Points, in no order, along strands that fork and pass close to each other.
Two points are linked if the straight distance between their rows is under 57.7. Some points are linked to none.
(941): |  20 |  -3 |  10 |   0 | -28 |  20 | -19 | -10 |  -3 |   6 |   9 |   6 |  15 |   8 | -12 |  28 |   4 |  16 | -22 |  36 | -16 | -20 | -31 | -14 |  34 |  23 |
(352): | -35 |  -5 |  28 |  -9 | -20 | -15 |   1 | -12 |  17 |  -6 | -11 |  12 |  -6 |  -4 |  11 | -26 | -35 | -10 |  19 | -15 |  32 |  29 |   3 | -29 |  -9 |   7 |
(1068): |  22 |   5 |  14 |   8 | -32 |  30 | -22 | -20 |  14 |   9 |  -3 |   1 |  16 |  -6 |  -6 |  17 |  -5 |  14 | -16 |  34 |  -5 |  -6 | -33 | -11 |  35 |  35 |
(626): |   4 |   6 |  30 |  16 | -26 |   4 | -23 | -17 |  -8 |  -7 | -12 |   7 |  16 |  -1 |  -5 |   5 | -27 |  18 |  16 |   1 |  27 |  21 |  -7 | -25 |   5 |   1 |
(838): | -24 |  -7 |  -2 |  -8 |  18 | -22 |  30 |   5 |  -2 |  -6 |  -1 |  17 |   1 |   3 |  -4 | -11 |  13 | -10 |   4 | -10 |   9 |  -3 |  21 |  -4 | -26 | -10 |
(180): |  12 |   6 |   4 | -16 | -18 |  23 |   5 |  23 |  -3 |  11 | -15 |  10 | -32 |  21 |  -6 |  -4 |   9 |   4 | -42 |  -4 |   9 |  18 |  -7 |   8 |  15 |   4 |
(118): |   3 |  -5 |  10 |  14 | -29 |  25 | -21 | -15 |  35 |   6 | -21 | -16 |   1 | -18 |   7 | -25 | -26 |  -1 |   8 |  -1 |  27 |  28 | -10 |   5 |   4 |  28 |
(868): | -27 |  -6 |  33 |  -6 | -14 |  -8 | -21 | -25 |  49 |  18 |   2 |  -9 |  -7 | -21 |  26 | -32 | -49 |  -9 |   4 |  -7 |  21 |  19 |  -5 | -17 |   4 |  17 |
(431): |  17 |   0 | -23 | -13 |  18 |  -7 |  -1 |  -1 |   1 |   9 |   7 | -15 | -33 |  28 |   8 |   1 |  23 |   5 | -12 |  -5 | -30 | -21 |  15 |  24 |  -6 | -55 |
(283): |  44 |   0 | -29 |  -1 |  10 |  17 | -36 |  20 | -37 |  -2 |   9 | -36 | -23 |  16 |  10 |  23 |  13 |  21 |  -3 | -15 | -16 | -16 |  -6 |  29 |   0 | -46 |
(1104): | -15 | -13 | -16 |  -1 |  -2 |  14 |  22 |   4 |  26 | -12 | -24 |   2 |  -2 |  -8 | -12 | -27 |  20 | -13 |   0 |  -6 |  26 |  -2 |  10 |  15 | -18 |  16 |
(500): | -36 |  -4 |   7 |   3 |  -2 | -13 |  24 | -11 |  36 |  -5 |  -6 |   8 |   8 | -17 |   4 | -36 |  -7 | -28 |  22 |  -1 |  22 |  16 |  12 | -17 | -17 |  36 |
(621): | -20 |   9 |  13 |   2 |   6 |  -7 |  28 | -10 |  26 |   7 |   5 |  12 |  13 | -16 |   4 |  -8 |   9 | -10 |  -3 |   4 |  -3 |  13 |   8 |  -7 |   0 |  28 |
(20): |  15 |   1 |  -1 |   8 |  13 | -32 | -19 |  -9 | -18 | -16 |  15 | -14 |  11 |  16 |  -6 |  11 |   2 |  22 |  12 |  -5 | -17 | -18 |  26 |  -7 | -11 | -49 |
(490): |  36 |   4 |   3 |  21 | -15 |  17 | -28 |  -5 | -24 |  -4 |  -2 |  -8 |  21 |   2 | -15 |  28 |   0 |  27 |  -5 |  16 |   8 | -11 |  -9 |  -4 |  14 |  -3 |
(205): | -25 | -10 | -19 |  12 |   3 |  -5 |  15 |  -9 |  20 | -27 | -29 |   5 |   9 | -15 | -20 | -38 |   1 | -25 |  35 |   2 |  43 | -18 |   4 |  -7 | -34 |  20 |
(1048): |  11 |  15 | -26 |  -5 |  16 |   4 | -13 | -11 |  -1 |   8 |  28 | -20 | -22 |  25 |  12 |  16 |  17 |  10 | -14 |   5 | -51 | -49 |  -7 |  26 |  20 | -50 |
(62): | -18 |  -9 | -19 |  12 |  12 |  -9 |  12 |  -3 |   2 | -32 | -28 |   9 |  11 |  -8 | -19 | -24 |   3 | -16 |  37 |   0 |  46 | -27 |   6 |  -5 | -41 |   0 |
(681): |   6 |   6 |  34 |   5 | -17 | -30 |  -7 | -13 | -18 | -11 |   8 |  14 |  26 |   0 | -13 |  22 | -15 |  19 |   5 |  17 | -10 |  16 |   1 | -40 |  16 |  12 |
(848): |  12 |   4 | -14 | -12 | -24 |  48 | -13 |  25 | -10 |  19 | -18 | -22 | -23 | -13 |  18 | -19 | -13 |  -4 |  15 | -16 |  19 |  44 | -34 |  36 |   6 |  30 |
(371): | -25 |   7 |  19 |   9 |  16 | -43 |  19 |  -1 |  -8 | -23 |   4 |  20 |  28 |  -7 |  -3 |   6 | -14 |  -4 |  36 |  -5 |   2 |  14 |  25 | -24 | -12 |   0 |
(1096): | -28 |   4 |  -9 |  17 |   9 |  36 |   9 |   6 |  -3 |  10 |  -4 |  12 |  -6 |  -6 |  13 | -16 |  -1 | -18 |  11 | -17 |  40 |  -9 | -18 |  10 | -15 |   2 |
(669): | -11 |  -7 | -11 |  13 |  24 | -17 |   8 |  -3 |  -5 | -25 | -14 |   6 |  18 |   1 | -11 |  -9 |   8 |  -1 |  34 |  -4 |  27 | -27 |  23 |  -1 | -35 | -24 |
(721): |  37 |  -6 |   9 |  -1 | -34 |  23 | -22 |  16 | -37 |   3 | -12 |  -3 | -17 |   6 | -10 |  12 |  -8 |  15 | -17 |  -4 |  21 |  28 | -16 |  -6 |  14 |   3 |
(189): |  -8 |   8 |  -5 |  -9 | -17 |  49 |   4 |  18 |  21 |  15 | -14 |  -2 | -36 |   2 |  17 | -21 |  -3 | -15 | -21 | -13 |  20 |  19 | -23 |  24 |  17 |  22 |
(464): |  19 |   9 |  11 |  15 | -32 |  39 | -22 | -20 |  26 |  10 | -12 | -10 |   6 | -16 |   7 |   1 | -14 |   8 | -11 |  18 |   6 |  11 | -30 |   7 |  32 |  36 |
(865): |   4 |  14 | -14 |   7 |  21 |  18 |  -6 |   1 | -11 |   5 |  22 |  -6 |  -6 |  11 |   8 |  22 |  19 |  12 | -15 |   0 | -24 | -49 | -13 |  28 |  18 | -35 |
(1138): | -28 |   5 |  13 |  -9 |  -3 |  11 |  13 |  14 |  -6 |  11 |  -1 |  20 | -19 |  15 |   3 |  -9 |  -6 |  -2 | -16 | -20 |  23 |  11 |  -6 | -13 |  -6 |  -9 |
(572): |  29 |   5 |  13 |  24 | -26 |  19 | -29 |  -9 | -16 |  -5 | -13 |  -4 |  19 |  -5 | -12 |  16 | -11 |  22 |   2 |   9 |  21 |  11 | -11 | -13 |  12 |   7 |
(688): |  36 |   3 | -12 |   1 |  -6 |  31 | -23 |  29 | -47 |   3 |  -1 | -14 | -11 |   7 |  -2 |  27 |   9 |  21 | -10 |  -9 |   6 |   5 | -18 |  17 |   6 | -13 |
(1107): |   7 | -12 | -11 |  -4 | -27 |  32 | -14 |  19 | -11 |  -3 | -32 | -11 | -14 |  -3 |  -5 | -18 | -10 |  -2 |  13 | -20 |  38 |  34 | -11 |   9 | -13 |  11 |
(930): |  -2 |  14 |  28 |  12 | -11 | -10 | -15 | -12 |  -9 |  -1 |  15 |  10 |  33 |   6 | -11 |  25 | -16 |  22 |   1 |  20 | -11 |  -5 | -14 | -36 |  16 |   9 |
(101): |  29 |  -2 | -12 |   1 |   3 |  11 | -25 |  19 | -36 |  -4 |   1 | -16 | -10 |  15 |  -5 |  21 |  10 |  24 | -12 | -14 |   2 | -10 |   1 |  12 |  -4 | -38 |
(803): | -26 | -16 | -21 |  10 | -11 |  10 |   9 | -10 |  42 | -24 | -31 |  -9 |   1 | -17 | -16 | -51 |  -7 | -28 |  26 |   1 |  40 |  -2 |  -3 |  -3 | -27 |  36 |
(262): |  18 |  -7 |   0 | -12 |  11 | -29 |   4 |  -4 |   2 |   3 |  16 |   4 |  32 | -14 | -10 |  39 |   1 |   0 | -12 |  37 | -62 |   0 |  -5 | -19 |  26 |  39 |
(66): |   4 |   1 |   1 |   7 |  -8 |  25 |  -9 |  13 | -19 |   1 |  -9 |   0 |   0 |   6 |  -4 |   9 |   1 |  13 |  -4 | -15 |  22 |   6 |  -7 |   3 |  -5 | -11 |
(288): |  -8 |  -7 |  19 | -12 |   0 | -34 |  24 |   3 |   4 | -10 |  -4 |  11 |   7 | -12 |  -6 |   6 |   0 |  -4 |  -3 |  -1 | -16 |  41 |  23 | -20 |  -1 |  23 |
(51): | -20 |  27 |  22 |  26 |  12 |   6 |   9 | -18 |  13 |  14 |  16 |  12 |  28 |  -8 |   7 |   6 |  -7 |   1 |   7 |  12 |   2 | -15 | -11 | -16 |   9 |  15 |
(309): |  24 | -10 | -26 |  -6 | -11 |  40 |   1 |  26 |  -3 |  -6 | -33 | -13 | -14 |  -6 |  -8 |  -7 |  21 |   0 |  -3 | -11 |  19 |  15 |  -3 |  40 |  -3 |  12 |
(3): | -20 |   4 |   7 |  16 |   6 |  -4 |  24 | -13 |  30 |  -2 |  -7 |   9 |  21 | -15 |   1 | -21 |   6 | -16 |  15 |   4 |  16 |   3 |  13 |  -3 | -11 |  28 |
(603): |  20 |   5 |  10 |  10 |   3 | -35 | -21 | -11 | -23 | -16 |  15 |  -9 |  28 |   9 | -16 |  22 |  -3 |  28 |   7 |  13 | -20 | -17 |  19 | -15 |   0 | -28 |
(793): | -23 |   0 |  -8 |  15 |  42 | -21 |  32 |  -9 |   2 |   2 |  16 |  21 |  15 | -11 |   9 | -14 |  19 | -32 |  18 |   4 |   0 | -31 |  20 |  11 | -28 |   0 |
(390): |  15 |   7 |  -7 | -14 | -18 |  40 |   3 |  26 |   2 |   9 | -21 |   3 | -37 |  11 |   2 |  -7 |  10 |  -2 | -32 |  -7 |  12 |  20 | -13 |  27 |  22 |  18 |
(380): | -35 |  12 |   6 |  23 |  32 |  -7 |  32 | -15 |   5 |  13 |  28 |  29 |  14 | -15 |  17 | -14 |  14 | -38 |  12 |   4 |   4 | -24 |   6 |   4 | -16 |  21 |
(212): |   7 |  -4 | -30 |  -5 |  27 |   4 |  -4 |  12 | -10 |   4 |   2 | -14 | -32 |  25 |   9 |  -3 |  21 |   1 |  -3 | -20 |  -6 | -29 |  11 |  27 | -18 | -61 |
(557): |  28 | -10 |  15 |  -7 | -29 |  -4 | -10 |   9 | -28 |  -4 | -10 |   6 | -16 |  14 | -19 |   8 |   3 |  15 | -28 |   1 |  15 |  22 |   4 | -11 |   9 |  -7 |
(411): |  32 | -20 |   5 | -23 | -14 | -28 |   3 |  -6 |  -5 |   2 |  12 |   4 |  13 |  -2 | -17 |  30 |  14 |   6 | -27 |  43 | -49 |   0 |  -3 | -18 |  28 |  32 |
(293): | -21 |  17 |  -5 |  -1 |   2 |  53 |  17 |  15 |   8 |  16 |  -3 |  12 | -37 |   1 |  25 | -14 |   5 | -25 | -17 | -15 |  19 |  -6 | -27 |  30 |  21 |  15 |
(1151): |   0 |   5 |  27 |   1 |  -2 | -46 |   2 |  -2 | -20 | -20 |  10 |  14 |  30 |  -4 | -12 |  25 | -18 |  11 |  15 |   8 | -21 |  24 |  15 | -33 |   8 |   5 |
(1129): |   9 |  -3 |  -2 |  10 | -18 |  30 | -15 |  12 | -18 |  -6 | -26 |  -6 |   2 |  -3 |  -5 |   0 |  -8 |   9 |  13 | -16 |  36 |  24 |  -9 |   2 | -10 |   2 |
(897): | -15 |  -6 |   3 | -14 |  14 | -26 |  21 |  10 | -13 |  -5 |   4 |  12 |  -6 |  14 |  -5 |  -1 |  12 |   2 |  -7 | -13 |  -4 |   0 |  26 |  -3 | -17 | -30 |
(696): | -35 |  -4 |   1 |   2 |  29 | -29 |  43 |   1 |  11 |  -2 |   6 |  19 |  10 | -26 |   8 | -14 |  -1 | -44 |  18 |  -8 |  -4 |  19 |  21 | -15 | -19 |  36 |
(1054): |  13 |   0 | -14 | -15 |  18 | -34 |   1 | -10 |  -5 |   8 |  19 | -14 | -17 |  22 |   5 |   4 |  14 |   9 |  -7 |  -2 | -46 | -10 |  22 |   7 |  -6 | -48 |
(1087): | -24 |  23 |  15 |  30 |  26 |  -4 |  18 | -14 |   3 |  10 |  25 |  20 |  27 |  -7 |   9 |   0 |   2 | -10 |  14 |   8 |   4 | -26 |   1 |  -7 |  -5 |   7 |
(969): |   3 |  -9 | -28 |  -6 |  31 |  -6 |  23 |  -8 |  18 |   5 |  -3 |  -5 | -15 |   6 |   8 | -12 |  35 | -10 |   2 |   2 | -14 | -30 |  23 |  38 | -19 | -33 |
(41): |   8 | -14 | -40 |  12 |  37 |  -5 |   1 | -10 |   5 | -12 | -13 | -10 |  -3 |   0 |   0 | -15 |  22 | -12 |  37 |  -1 |  17 | -48 |  17 |  22 | -43 | -41 |
(491): |  30 |   4 |  11 |  19 |  -4 | -12 | -23 | -12 | -18 | -11 |   6 |  -5 |  28 |   5 | -18 |  26 |   2 |  30 |   0 |  19 |  -6 | -18 |   7 | -10 |   7 | -14 |
(162): |  -5 |  20 |  25 |  14 |  -7 |   6 |  -8 | -18 |  10 |  10 |  10 |   9 |  29 |  -3 |  -1 |  14 | -13 |  15 |  -2 |  22 |  -9 |  -6 | -20 | -28 |  18 |  22 |
(449): |  41 |  -3 |  -7 |  -1 | -20 |  31 | -23 |  28 | -45 |   1 | -11 | -15 | -12 |   0 |  -3 |  17 |   7 |  18 |   1 | -12 |  18 |  26 | -16 |  14 |   2 |   1 |
(343): | -15 |   7 |  10 |   4 |   0 |  14 |   5 |   9 | -15 |   5 |   0 |  14 |  -2 |  12 |  -2 |   5 |  -1 |   7 | -10 | -15 |  19 |  -1 |  -3 |  -7 |  -5 | -19 |
(683): |   1 |   1 |   9 |  -3 |  19 | -50 |   8 |  -2 | -19 | -13 |  15 |   2 |  23 |  -3 |  -9 |  23 |  -5 |   8 |   8 |   3 | -38 |  11 |  24 | -14 |  -1 | -14 |
(676): | -24 |  -4 |  21 |  -7 |  -2 | -37 |  25 |  -1 |  13 | -18 |  -6 |  12 |  11 | -20 |   2 |  -3 | -18 | -19 |  22 |  -8 |  -5 |  50 |  21 | -31 |  -4 |  32 |
(259): |  14 |   3 | -19 | -11 |  14 | -43 | -21 | -13 | -15 |   5 |  42 | -18 |  23 |  11 |  -6 |  25 |  -8 |  10 |   5 |  21 | -76 | -27 |   1 | -17 |  14 | -26 |
(143): |   1 |   3 |   0 | -16 |   9 | -22 |   6 |  -2 |  -5 |   7 |  29 |   4 |  16 |   8 |  -6 |  28 |  10 |  11 | -20 |  24 | -55 | -21 |  -9 |  -7 |  20 |  -1 |
(522): | -28 |  -4 |  28 |  -8 | -19 | -34 |  10 | -12 |  20 | -16 |  -8 |   8 |   6 | -12 |   6 | -16 | -26 | -12 |  23 |  -7 |  12 |  48 |  15 | -33 |  -2 |  25 |
(160): | -18 |  14 |  10 | -15 |  12 |  -5 |  31 |  -1 |  18 |  14 |  25 |  14 |   5 | -14 |  10 |  18 |   5 | -11 | -21 |  13 | -43 |   6 | -14 | -18 |  24 |  39 |
(1120): |  12 |  -3 |  19 |  -9 |  -7 | -28 |  13 |  -6 |   1 |  -3 |   3 |   8 |  14 |  -9 | -11 |  15 |   8 |   7 | -17 |  15 | -27 |  23 |  13 | -17 |   9 |  24 |
(993): | -11 |  -4 | -17 |   7 |  35 | -10 |  24 |  -8 |   9 |   1 |   7 |  10 |  -1 |  -3 |   6 | -11 |  29 | -14 |   6 |   1 |  -1 | -34 |  19 |  24 | -22 | -21 |
(1073): |   1 |  -2 | -30 |  -2 |  29 |  23 |   3 |  25 | -20 |   1 |  -2 |  -4 | -25 |  13 |  10 |   0 |  21 |  -5 |   0 | -23 |  10 | -30 |  -1 |  33 | -17 | -43 |
(1059): | -17 |   2 |  13 |   3 | -13 |  32 | -21 | -16 |  40 |  25 |  -2 | -13 | -17 | -22 |  32 | -26 | -40 | -12 |  -2 | -13 |  24 |   8 | -28 |  11 |  13 |  16 |
(415): |  17 |   7 | -28 | -12 |   8 | -20 | -17 | -21 |   1 |  12 |  34 | -23 | -11 |  27 |   5 |  13 |  14 |   9 |  -7 |  17 | -70 | -39 |  -1 |   6 |  20 | -41 |
(148): |  40 | -11 |  -1 | -14 | -10 | -22 | -22 |   5 | -33 |  -1 |  11 | -10 | -22 |  27 | -14 |  18 |  12 |  20 | -33 |   9 | -22 | -12 |  11 |  -2 |   9 | -39 |
(980): |  19 |  -2 | -24 | -21 |   6 | -37 | -21 | -17 |  -7 |  11 |  42 | -21 |   1 |  23 |  -1 |  20 |   4 |   6 |  -6 |  23 | -83 | -27 |  -1 |  -7 |  18 | -30 |
(1079): |  11 |   6 |  22 |  19 | -28 |  22 | -26 | -25 |  34 |   9 | -15 | -13 |  12 | -17 |   6 | -12 | -25 |   8 |   1 |  13 |  18 |  18 | -14 |  -6 |  17 |  32 |
(72): |  35 |  -6 |  -5 | -17 | -11 |  -5 | -16 |  11 | -27 |   4 |  12 |  -4 | -19 |  26 | -14 |  25 |  16 |  19 | -41 |  14 | -24 | -19 |  -7 |   5 |  20 | -24 |
(1037): |  12 |  -5 |  -6 | -13 |  18 | -37 |   5 |  -4 |  -8 |   4 |  23 |  -1 |  27 |  -6 |  -7 |  37 |   0 |   4 |  -9 |  27 | -69 |  -7 |   0 | -14 |  18 |  10 |
(1050): | -19 |  20 |   0 |  10 |   7 |  46 |  13 |   6 |  -1 |  16 |   7 |  12 | -17 |   2 |  16 |   4 |   7 |  -7 | -15 | -10 |  12 | -17 | -27 |  20 |  19 |   2 |
(1008): |  32 | -12 |   3 | -16 |  -5 | -29 | -10 |   3 | -25 |  -7 |   2 |  -5 | -14 |  23 | -12 |  13 |  13 |  18 | -21 |   1 | -16 |   2 |  27 |  -3 |  -4 | -39 |
(568): |  19 | -11 | -29 | -13 |  15 |   9 |  14 |   8 |  11 |   1 | -23 |  -9 | -24 |  10 |   2 |  -6 |  35 |  -1 | -12 |  -3 |  -3 | -18 |  17 |  43 | -12 | -30 |
(317): |   1 |  -1 |  -7 | -13 |  30 | -49 |  12 |  -5 | -10 |   3 |  22 |  -6 |   3 |   4 |   2 |  12 |   1 |  -1 |   5 |  -4 | -52 |   2 |  27 |  -4 | -10 | -34 |
(412): | -26 |  -2 |  28 |  -4 | -21 |   0 | -14 | -18 |  27 |  10 |  -7 |   0 |  -6 |  -8 |  18 | -26 | -41 |  -5 |   6 | -13 |  28 |  24 |  -7 | -20 |   0 |   8 |
(656): | -11 |  -5 |   1 | -15 | -17 |  37 | -25 |   8 |  36 |  27 |  -8 | -22 | -37 | -17 |  33 | -33 | -42 | -17 | -10 | -18 |  22 |  22 | -29 |  26 |  16 |  18 |
(562): | -12 |  10 |  31 |  12 | -17 | -16 |  -6 | -11 |  -2 | -18 | -10 |  15 |  22 |   1 |  -7 |   5 | -21 |  11 |  25 |  -2 |  24 |  21 |  11 | -27 |  -2 |   1 |
(294): |  28 |   2 | -22 |  -8 | -19 |  47 |  -7 |  32 | -19 |   4 | -24 | -16 | -16 |  -9 |   4 |  -6 |  13 |   4 |   7 | -11 |  18 |  33 | -21 |  40 |   1 |  25 |
(1142): |  34 |  -2 |   5 |   5 | -23 |  17 | -25 |  -2 | -23 |   2 |   7 |  -1 |  11 |   7 | -15 |  31 |   5 |  24 | -21 |  23 |  -7 | -14 | -20 |  -8 |  24 |   5 |
(871): | -16 | -11 | -11 |  12 | -14 |  19 |   8 |  -6 |  43 | -12 | -26 |  -8 |   3 | -15 |  -8 | -39 |   1 | -15 |  13 |   0 |  32 |   8 |   4 |   7 | -15 |  33 |
(315): | -42 |  -4 |   5 |   3 |  13 | -29 |  32 |  -9 |  24 |  -7 |   2 |  14 |   8 | -25 |  10 | -30 | -17 | -46 |  34 |  -4 |  13 |  20 |  18 | -26 | -21 |  46 |
(1011): | -40 |  -6 |   4 | -15 |  -2 |   1 |  25 |  14 |   0 |   1 | -11 |  20 | -22 |  12 |   0 | -27 |  -4 | -20 |  -4 | -21 |  32 |   8 |   2 | -13 | -20 |  -1 |
(956): | -11 |   8 |  23 |  13 |   0 | -33 |   0 |  -5 | -11 | -30 |  -4 |  16 |  29 |   4 |  -9 |   8 | -11 |  14 |  33 |  -1 |  16 |   7 |  24 | -22 | -10 | -12 |
(320): | -26 |  -9 |  -2 |  -9 |  30 | -39 |  40 |   6 |  -2 |  -9 |   2 |  15 |  10 | -15 |   0 |  -1 |   5 | -26 |  15 |  -9 | -12 |  15 |  29 |  -9 | -22 |   7 |
(726): |   4 |  -3 |  -8 | -13 | -26 |  42 | -24 |  16 |  10 |  23 | -16 | -25 | -27 | -15 |  23 | -27 | -33 |  -7 |   8 | -19 |  23 |  40 | -35 |  29 |   7 |  25 |
(1164): | -28 | -12 |  14 |  -4 | -10 |  10 | -25 | -18 |  55 |  19 |   1 | -20 | -17 | -25 |  29 | -42 | -49 | -20 |   4 | -12 |  32 |   5 | -10 |   6 |   0 |  16 |
(234): | -24 |  13 |  14 |  -1 |  19 |  -8 |  37 |  -5 |  25 |  13 |  22 |  13 |   6 | -21 |  14 |   4 |   2 | -22 |  -9 |   4 | -26 |  13 |  -1 | -15 |  11 |  39 |
(875): |   8 | -11 |   6 | -14 |   0 | -24 |   8 |   7 | -11 |  -8 |  -6 |   6 |  -6 |  15 | -12 |   6 |  13 |  14 | -14 |  -8 |  -3 |   6 |  25 |   1 | -10 | -25 |
(964): |  -1 |  -8 | -17 |   0 |  -5 |  33 |  16 |  11 |  22 |  -4 | -26 |  -1 |  -9 |  -4 |  -5 | -18 |  23 |  -9 |  -9 |  -7 |  20 |   2 |   4 |  29 |  -7 |  13 |
(1148): |  18 |  -2 |  14 | -21 | -22 |  -1 |   1 |  21 | -15 |   7 | -11 |  14 | -28 |  25 | -13 |   2 |   8 |  10 | -44 |   1 |   5 |  20 |   3 |  -5 |  13 |  -2 |
(323): | -14 |  19 |  -2 |  12 |  15 |  31 |   6 |   5 | -10 |   9 |  20 |  11 |  -4 |   4 |   9 |  17 |  13 |   4 | -16 |  -3 |  -7 | -37 | -22 |  17 |  19 | -14 |
(186): | -37 | -10 |  -6 |   0 |  16 |  -7 |  27 |   5 |  -4 |  -6 |  -3 |  23 |  -6 |   3 |  -5 | -20 |   7 | -22 |  10 | -17 |  31 | -12 |   8 |  -9 | -32 |  -6 |
(19): |  13 |   1 |   2 | -16 |  -4 |  -6 |  -9 |   4 | -16 |   5 |  24 |   3 |  -2 |  22 | -10 |  28 |  14 |  19 | -35 |  20 | -36 | -28 | -11 |  -1 |  22 | -16 |
(312): |   5 |  10 | -31 |   5 |  24 |  42 |   2 |  29 | -28 |   4 |   3 | -11 | -16 |  -1 |  14 |  11 |  23 |  -1 |   9 | -21 |   9 | -22 | -17 |  44 |  -3 | -20 |
(620): |  21 |   1 |  -5 |  12 |   9 |  -5 | -33 |   4 | -30 | -14 |   9 | -18 |   7 |  17 |  -8 |  19 |   2 |  26 |   3 | -13 |   2 | -19 |  11 |  -1 | -10 | -49 |
(907): |  -6 |  -6 | -23 |  18 |  37 | -10 |   0 |  -5 |  -5 | -14 |  -4 |   0 |  12 |   5 |  -3 | -10 |  12 |  -7 |  36 |  -7 |  22 | -43 |  18 |  10 | -39 | -36 |
(45): | -15 |   7 |  17 | -16 |   3 |  -7 |  13 |  -3 |  15 |  15 |  23 |  14 |  14 | -14 |   9 |  25 | -10 |  -7 | -15 |  21 | -46 |  12 | -24 | -36 |  27 |  50 |
(426): | -12 | -10 |   6 |  15 | -24 |  12 |  -9 | -17 |  53 |  -6 | -20 | -13 |   6 | -16 |   0 | -41 | -18 | -11 |  16 |   2 |  28 |  25 |   6 |   0 |  -3 |  35 |
(1044): |  -7 | -21 | -11 |  -6 | -30 |  21 | -10 |  11 |  14 | -12 | -39 |  -9 | -16 |  -3 | -11 | -33 | -19 |  -9 |  12 | -16 |  41 |  31 |  -8 |   0 | -18 |  17 |
(208): |  37 | -11 | -29 |  -9 |   1 |  25 |   0 |  19 |  -2 |  -5 | -28 | -15 | -21 |   3 |  -3 |   3 |  31 |   8 | -12 |  -5 |   5 |  -2 |   9 |  48 |  -4 | -11 |
(664): |  -4 |  16 |  -5 |   1 |  28 | -41 | -11 |  -7 | -15 |   4 |  45 |  -9 |  33 |   6 |  -4 |  22 | -11 |  11 |   8 |  10 | -58 | -32 |   5 | -14 |  10 | -25 |

A fork is a point with three links. Follow the links from the first point to the second and name the forks in between, in order.
(572), (1148) -> (490) > (101)
(293), (626) -> (101) > (490)
(1037), (621) -> (838)
(490), (1104) -> (871)
(1142), (868) -> (871) > (309)

A fork is a point with three links, a tip a point with one. Leave the first point through the second and follow the links. Name the first fork or tip that comes.
(1148), (180) -> (664)
(871), (803) -> (41)
(234), (621) -> (838)
(1079), (464) -> (490)
(317), (683) -> (309)
